Each row is a point on a landscape with many valleys, with its height.
From any point a ball takes the steepest step (drop divided by distance) to one of its 2 nearest points. It stops when none of these is lower. Distance is the straight distance between rows; heights are no part of it.
Tapo: [-12  -6  -3  10 -13  -1  -1  23 -36   2   1   9  -2  -2  14  15 -13   7
  15   0  -2  -7  16  -1 -35 -15   8]  h=38.0
Zises: [  3   5 -30  -4  10 -48 -18 -39  35  44  62  17   6 -22  18 -15   0  19
  -9 -33  -8   4  15  -8  -6 -32 -17]  h=55.9
Tus: [  1  18  13 -16  -5   9  17   6  -1 -16   0  -6   6 -15   7  10 -11  22
  -6  22  -2  11  -7  11  -3  18  -2]  h=31.4
dise: [ -2  -1  -2  14  -5  30  17  37   4   3 -40  -5   3   9  -6  16  10  18
   3  26   9 -23   3  13  35 -10   4]  h=16.2
Mun: [  1  13 -22   6 -29   7  -4  13 -27  11  18  -1  -3  -8  -4  18 -11  -1
  11   8 -14 -18  15  25   4 -29   1]  h=48.8
zes: [  7  10 -20   9  11 -19   2   2  38  21 -24   0  -8  40   1 -23  31  15
  -6 -18   3  -3   3   4  47 -28  -1]  h=49.8
Bez: [ -7 -21  44 -15  34   0   3   9   5 -11 -33   0   3  -5  -2   5   6 -28
  -7 -12  -5 -16 -13 -12  -1  29  43]  h=34.4
selom: [  0   1  13 -11  18 -17  -1   0   6   7  -1  17   2  -1  18   9  -3  -6
   7 -16 -15 -27   9 -18 -13 -16  36]  h=61.7
Kibu: [-14 -29  -1  15  -8  34  -5  25 -32  -2 -40  -6  -2  11 -34   6  -5 -35
  13  11  12   9 -14   7  17   6   6]  h=12.0
Ruz: [ -8  -6  33 -30   6  -8   6   4 -15  -7 -12   3  11 -13 -10   3 -18 -20
  -3   3 -10   3 -17  -8   3  21  24]  h=41.6
bori: [  2  11 -18  20 -11 -11   2 -18  -9 -13  25 -15 -11  22  10 -17  14  20
 -15   0  13  35  -3  11 -15  -1 -39]  h=15.3
nof: [ -5  15  11 -31  -4  -8   4  -5   6  18  -1  -8   8   1 -22  -7 -16  -8
 -13   8 -11  14 -31  12  49  -6   0]  h=27.0
zono: [-18  -5  -8 -11 -29 -19 -18   5 -39  20  30   6  -4 -11   1  -2 -34 -12
  19 -12  -8 -12  17   4 -12 -20   2]  h=34.5
Suf: [ -5  -3  -8  25 -14  30  14  24 -24 -19  -2  -6   2 -17  11  19   8  20
   8  27  13   4   8  14 -38  11 -24]  h=41.5
vamo: [-18  -8  -2   4 -26  -8 -11   8 -42   2  19   8  -6  -6  10  -3 -26  -8
  19  -3  -2   1  11  -2 -36  -9  -5]  h=36.3
supe: [ -3   8  10 -16  -7 -17 -14 -33 -25 -14  35  -2  -2 -13  14 -14 -18  -1
  -1  -8   6  13   2  -9 -58  16 -22]  h=33.3
zatut: [-14 -24  -1  19 -10  21  -3  19 -33 -16 -21  -4  -5  11 -11   2   2 -20
  16   7  12  13  -1   2  -5   9  -1]  h=18.0
Lumun: [ 12  22 -21 -25  -6 -33 -11 -13   6  24  45   5   7 -13  10   4  -8  23
  -3 -16 -22 -17  15   2   8 -32   2]  h=43.3
Lorek: [-12   7   2 -27 -16 -17  -7 -11 -14  25  18  -6   7  -1 -19  -9 -23 -19
   4   0 -10  11 -19   7  39 -12  -1]  h=29.8
Feru: [  8  12   8 -11   2 -11  -2 -34  -5 -27  29  -7  -1  -6  16 -10   3   4
 -12  -3   4  23  -1 -10 -35  24 -17]  h=28.8
pep: [  1  -1  -7   6  -8  23   9  34   0   8 -32  -5   0  10 -18  21   8   8
   2  18  -9 -40   8  15  43 -26  21]  h=7.6
somin: [  6 -26  30  25  21  38  -4  28  -1 -24 -38  -8  -2  23 -17   9  21 -15
   3  -8   8 -28  -6 -15  21  23  30]  h=22.9
gudo: [  5  16  -6  15 -14  16  14   7 -13 -17  16 -10  -5  -3  13  11   2  28
  -4  18   7   6   2  24 -31   2 -28]  h=38.6
femut: [ 15  30   4 -18   4 -18  -4 -27  19   5  40  12   5 -13  20   3 -14   8
  -2 -12 -13 -11   2  -8 -31  -8   0]  h=37.9
bopo: [-11 -21  13   5   5   4  -5  -2 -23 -23 -17  -3  -2  14   2  -5  13 -17
   5  -4   6  17  -3 -14 -10  19  14]  h=24.0
Nar: [  4  -5 -17  20 -19  30   5   0 -19 -31 -22 -19  -7  14 -15  -6  18   2
   6  20  27  27  -2  19  -2  19 -34]  h=24.1
Tuto: [  6  29  -1 -30  -5 -24   1  -3   6  17  35   4   7 -17  10   7 -19  20
   0  -4 -16 -12  -1   5   1 -19   3]  h=40.9
tuvo: [ 12  13  -5   5   9   3   4   7  40   5 -42 -12  -8  47  -9 -22  20  21
  -7  -3  16  -3 -11   4  51  -7 -10]  h=45.8
mik: [ -3 -26  40   4  20  26   3  25   0 -19 -38  -5   2   5 -13  15   7 -21
  -7  -3  -2 -29 -13  -8  15  30  38]  h=29.7
leved: [  6 -17  -5  18  -6  39   4  10 -16 -38 -36 -18  -1  12 -18  -7  27   6
   5  16  30  15  -2   2   8  27 -17]  h=31.5
Zetap: [ -4 -15  -6  -1 -11  37  20  27 -19  -6 -12  -2   8 -50  -6  24 -12 -17
   7  42   4   7   5  20 -26  31 -19]  h=45.9
Kepin: [  1  -9  16  -2  10  -9  -7 -23   2 -17  -4   5  -2   5   6  -7   4 -29
   2  -9  -2  13  -5 -19  -1  20  13]  h=28.7
furas: [ -9  14 -11 -27 -14 -36 -14 -17  -3  30  59  -3  10 -10  -1 -17 -23  10
   4 -18  -4  14 -10   8  22 -10 -19]  h=52.1
fusi: [-17  11  -5 -23 -23  -5   5   1 -25  13  26 -13   9 -28 -11  -9 -25   7
   5  21   1  38 -13  27   4  14 -37]  h=49.5
dide: [ -6 -15 -14  21 -14  40  12  35 -22  -8 -15  -2   3 -27   0  21   2  -7
  14  33  10   6   9  15 -20  14 -18]  h=44.0
zavu: [ -1   5   9 -11   2  12  11  17   9  12 -31  -5   2  12 -19  10  -1  -7
 -11   8 -12 -29 -11  11  53 -16  26]  h=17.3
vesup: [ -3  -1  10 -25  12 -26  -9   0  -9  19   6  21   3  -9  17  -1 -21  -4
  14 -22 -10 -18   8 -29 -41 -12  26]  h=60.9
Lam: [-16   0  -7 -20 -23 -21 -11   2 -27  21  17   3   1  -5  -6   1 -19 -13
  13  -5 -15  -4   4   4  21 -22  10]  h=32.4
nutif: [ -9  22   2 -30 -18 -24  -6 -13 -13  15  55  -8  13 -23  -6 -10 -31  11
   4  -1  -2  21 -15  15   4   6 -29]  h=50.7
nore: [  3  -1 -13  -1   3 -36 -14 -28   3  23  31  26   1  -9  25  -3  -6   0
   2 -25  -4 -21  18 -29 -47 -38   3]  h=58.9
tuv: [-13 -39  36 -13  25   0  -7  26 -19 -14 -30   0  -3 -10 -12  10 -10 -30
   6 -17  -8  -2 -12 -14 -22  35  44]  h=37.8
loder: [ -6 -17  11  -8  -3  34  14  18 -13 -13 -45 -10  10  -9 -25   5   2 -11
  -4  29   9  14 -15  12  21  26  -1]  h=12.7
nav: [-16 -28  26 -26   2   1  -3  16 -35 -11 -16   1   6 -23 -17   2 -26 -29
   7  -1  -4   9 -14  -7 -20  35  22]  h=40.0
lod: [  4  -3 -25   6   3 -44 -20 -45  21  33  44  25   3 -18  22  -8   3   0
   0 -26 -14 -17  25 -19 -26 -44  -1]  h=57.8
sud: [  4  16  -9   7   6 -23   0 -34   7 -11  36 -10  -5   7  16 -16  12  19
 -25  -7   6  35  -2  -3 -28   7 -36]  h=22.4
babo: [  5 -22  15  24   5  42  -1  22 -14 -34 -37 -12   2  17 -18   5  22  -3
   6   7  20  -8  -1  -4  10  30   6]  h=32.5
pato: [ -8 -32  19  11  15  27   0  54 -20  -5 -25   3  -3  -6 -10  26  -9  -9
  15  -4  -5 -27   3  -3 -17   7  40]  h=43.9
fosu: [ -2 -28   0   7  -6  48   3  20 -13 -10 -61 -12   3   4 -40   2   4 -27
   6  25  21   9 -20   9  23  19 -11]  h=2.5
Putib: [ 19  14   3  -6  -4  31   4   0  29 -13 -42 -25  -6  31 -30 -15   4  10
 -14  17  17   7 -21   8  44  20 -20]  h=37.6
Gega: [  3   9  -9  13  -4 -10   2   1  -4  -5   9   1  -3  17  18   3   9  16
  -1  -4  -3  -5  10  -3  -2 -20   2]  h=42.8
modo: [ -3  -1  -3  12  -3 -10  -1  15 -18  -1   0  10  -2   7  25  11   1  20
   6  -6   1 -16  14 -15 -40 -27  13]  h=39.9
Pabus: [  8   8 -23   8 -14  18   4  -2  -1 -17 -19 -20  -8  24 -15 -21  15  18
  -2  17  25  41 -12  20  11  14 -42]  h=15.9
lav: [ 14  25 -22  -5  17 -33  -5 -30  45  35  70   9   0 -15  21 -12  -2  32
 -24 -25 -11  13   7  -2 -11 -19 -27]  h=57.7
gofu: [ -9 -48  22  -1  15  23  -5  51 -27 -13 -30   0  -4 -19 -18  21 -16 -16
   9  -7  -5  -7  -8  -7 -34  37  37]  h=40.7
lef: [  1 -21  11  28  26  -7  -8 -15  16  -8  -3  24  -5   4  21   6  17 -24
   4 -25   0 -20  13 -33 -36  -7  27]  h=51.5
gedan: [ 11  -6   7  34  18  -2  -2 -26  21 -20  11  12  -5  14  23   3  24  -8
  -5 -11   4  -8  14 -27 -28  -2   4]  h=49.0
bubi: [ 14  13 -21  22  -8   1   0 -11  10 -16  -2 -15 -12  39  -2 -23  23  17
  -7  -1  20  34  -8   6   4  -1 -35]  h=2.0
vas: [-17  -3  -5 -15 -18  11  16  11 -19   4 -11  -8  11 -28 -10  -3 -10   4
   5  36   8  38  -9  21   8  21 -29]  h=48.5
romi: [  5   3 -20  17   4 -17  -5 -14  22  10  -6   2  -6  34   2 -16  26  -6
  -1 -17   0   0   3  -4  31 -28   3]  h=52.6
Dav: [  6  -9 -19  34  18 -20  -5 -35  39  13   6  29  -3  -2  19  -1  25 -19
   0 -20  -7 -20  23 -16  -1 -35  16]  h=56.3
Lubak: [ 16  26 -33  -1   8 -28   1 -15  32  31  61  -3  -6   9  11 -12   5  37
 -32 -29  -8  19   5  11  10 -20 -27]  h=58.0
mabas: [ -2  -5  16  -7  10 -20 -11 -27  -2  -9  14  13   1  -6  11  -9  -8 -28
   6 -15  -7   7   3 -27 -28  13  12]  h=31.9
sozas: [ 12   2 -29  31   4 -23 -10 -36  30  13  22  14  -6  20   6 -10  24 -16
  -4 -22  -5  -4  14  -7  15 -31  -3]  h=55.3
fupuv: [  4  16 -26  -3 -26 -18 -10  -3 -23  17  43   0  -4  -4   7   7  -9  15
   2  -7 -15 -16  14  18  -5 -32  -7]  h=46.5
maru: [ -1 -13  -2  24  31 -21  -2 -37  49  19  -4  43   0 -20  24   1  20 -13
   2 -22  -5 -20  24 -15 -21 -33  24]  h=54.8
tapi: [ 10  23   7  -7  -5   6   8   4  -4 -19  18   2   1  -8  20  14  -7  25
  -3  11  -3  -5   4   0 -37   6  -5]  h=35.1
sakim: [ 13  19  -5 -11   4   8   5   5  42  13 -37 -20  -9  34 -21 -21   0  19
 -18   8  13  12 -22  16  54   6 -17]  h=42.1
kadug: [  6  12   8 -11  15 -24  -9 -35  24  11  27  24   6 -20  15  -3 -14 -18
   9 -16 -12 -10   2 -22 -20  -6  12]  h=34.9
vara: [  2  -5   9  -7  -3  40  19  10   4 -22 -46 -22   5 -11 -26   0   9   8
 -11  38  15  11 -11  10  27  38 -16]  h=21.0
nalok: [ -1  12  -2  -6  -8  15  14  18   5  -4 -20 -13   3   9  -7   0   1  22
  -4  24   6  21  -9  18  22   7 -13]  h=27.4
gezev: [ -6   3   3 -15  -6 -29 -15 -15 -18  17  30  17   1  -7  21 -13 -22   4
  11 -22   1 -17  12 -29 -59 -21   0]  h=60.0
Geme: [ -7  -7 -12  -1 -18   5  -8  31 -33   8  -1   7   0 -14 -13  27 -19 -11
  14   0 -17 -31  17   9   3 -25  27]  h=47.5
sosiv: [ 14  27 -17 -11  -1 -16  -6 -18  28  20  40  -6  -4  13  -5 -14  -3   5
 -12 -14  -9  27 -10  13  34  -3 -18]  h=55.4
Netan: [  3  20 -11 -14   1 -33 -13 -31  22  28  59   0   7  -8   4 -15 -10   1
  -2 -20 -10  16  -4   1  17 -11 -17]  h=53.5
mozuz: [  4 -12  15  10  34 -10  -3 -27  40   5  -6  33  -1 -17  24  -1   9 -20
   6 -17  -4 -22  14 -29 -35  -3  28]  h=53.2
vonik: [  0  16   7 -22   1  -6   8   3  14  15 -11  -5   6   6  -7   2  -5   0
  -7   6 -12  -6 -14  11  46 -12  14]  h=23.3
Kel: [  2   6  23   7  22   1   9  -2  33  -9 -25  -1   0  17  11  -2  16   4
  -8   2  -3 -16  -2 -11  26  14  17]  h=64.6
podi: [  5   0   9  15  21 -11   4  -5  32  -1  -9  14  -5  11  23   5  21  -1
  -4 -11  -9 -30  14 -19   8 -13  26]  h=63.0
Nalo: [ 15  10   0  -8  -7  33  10  -5   9 -35 -30 -30  -4  11 -21  -9  13  17
 -14  27  20  20  -9  14  25  42 -24]  h=29.9
zapor: [ -7  -3  -7 -11 -13  27  24  11 -15  -5 -12  -8  13 -50 -12  12  -9  -9
   1  47   5  26  -4  23  -7  35 -31]  h=47.4
fas: [  5   5  25  -1  20  14  10  -6  27 -24 -34 -14  -3  20  -3 -10  23   9
 -15   9   7  -6  -6 -10  35  33   6]  h=66.0
kaz: [-15 -26   6   6   3  16  -2  46 -28   9 -22   6  -5  -9 -22  29 -20 -21
   8  -5 -15 -34   4   2   3 -11  45]  h=46.0
sasi: [  3  11  -7  15  -8  18  11  22  11   1 -27  -9  -1  23  -2   3  12  28
   2  17   8  -6   0  15  33 -12  -8]  h=22.5
Mer: [ 10  11   0  23  -3   2   1 -13   4 -23  11  -3  -8  24  15   0  16   7
  -5  -3   3   5   5  -7 -13  -1  -9]  h=45.5

Where does a ball stop that starts at each point below?
Lumun => fosu
romi => fosu
Kel => Zises
modo => pep
Lubak => pep
fas => fosu
Geme => somin
Lorek => pep
supe => bubi
vas => pep
nav => somin

Two balls start at each pair of points below. Name the first point that both come to, or write -.
fusi and fupuv => -
Mer and tapi => pep
gudo and Mun => -
sozas and Kepin => fosu
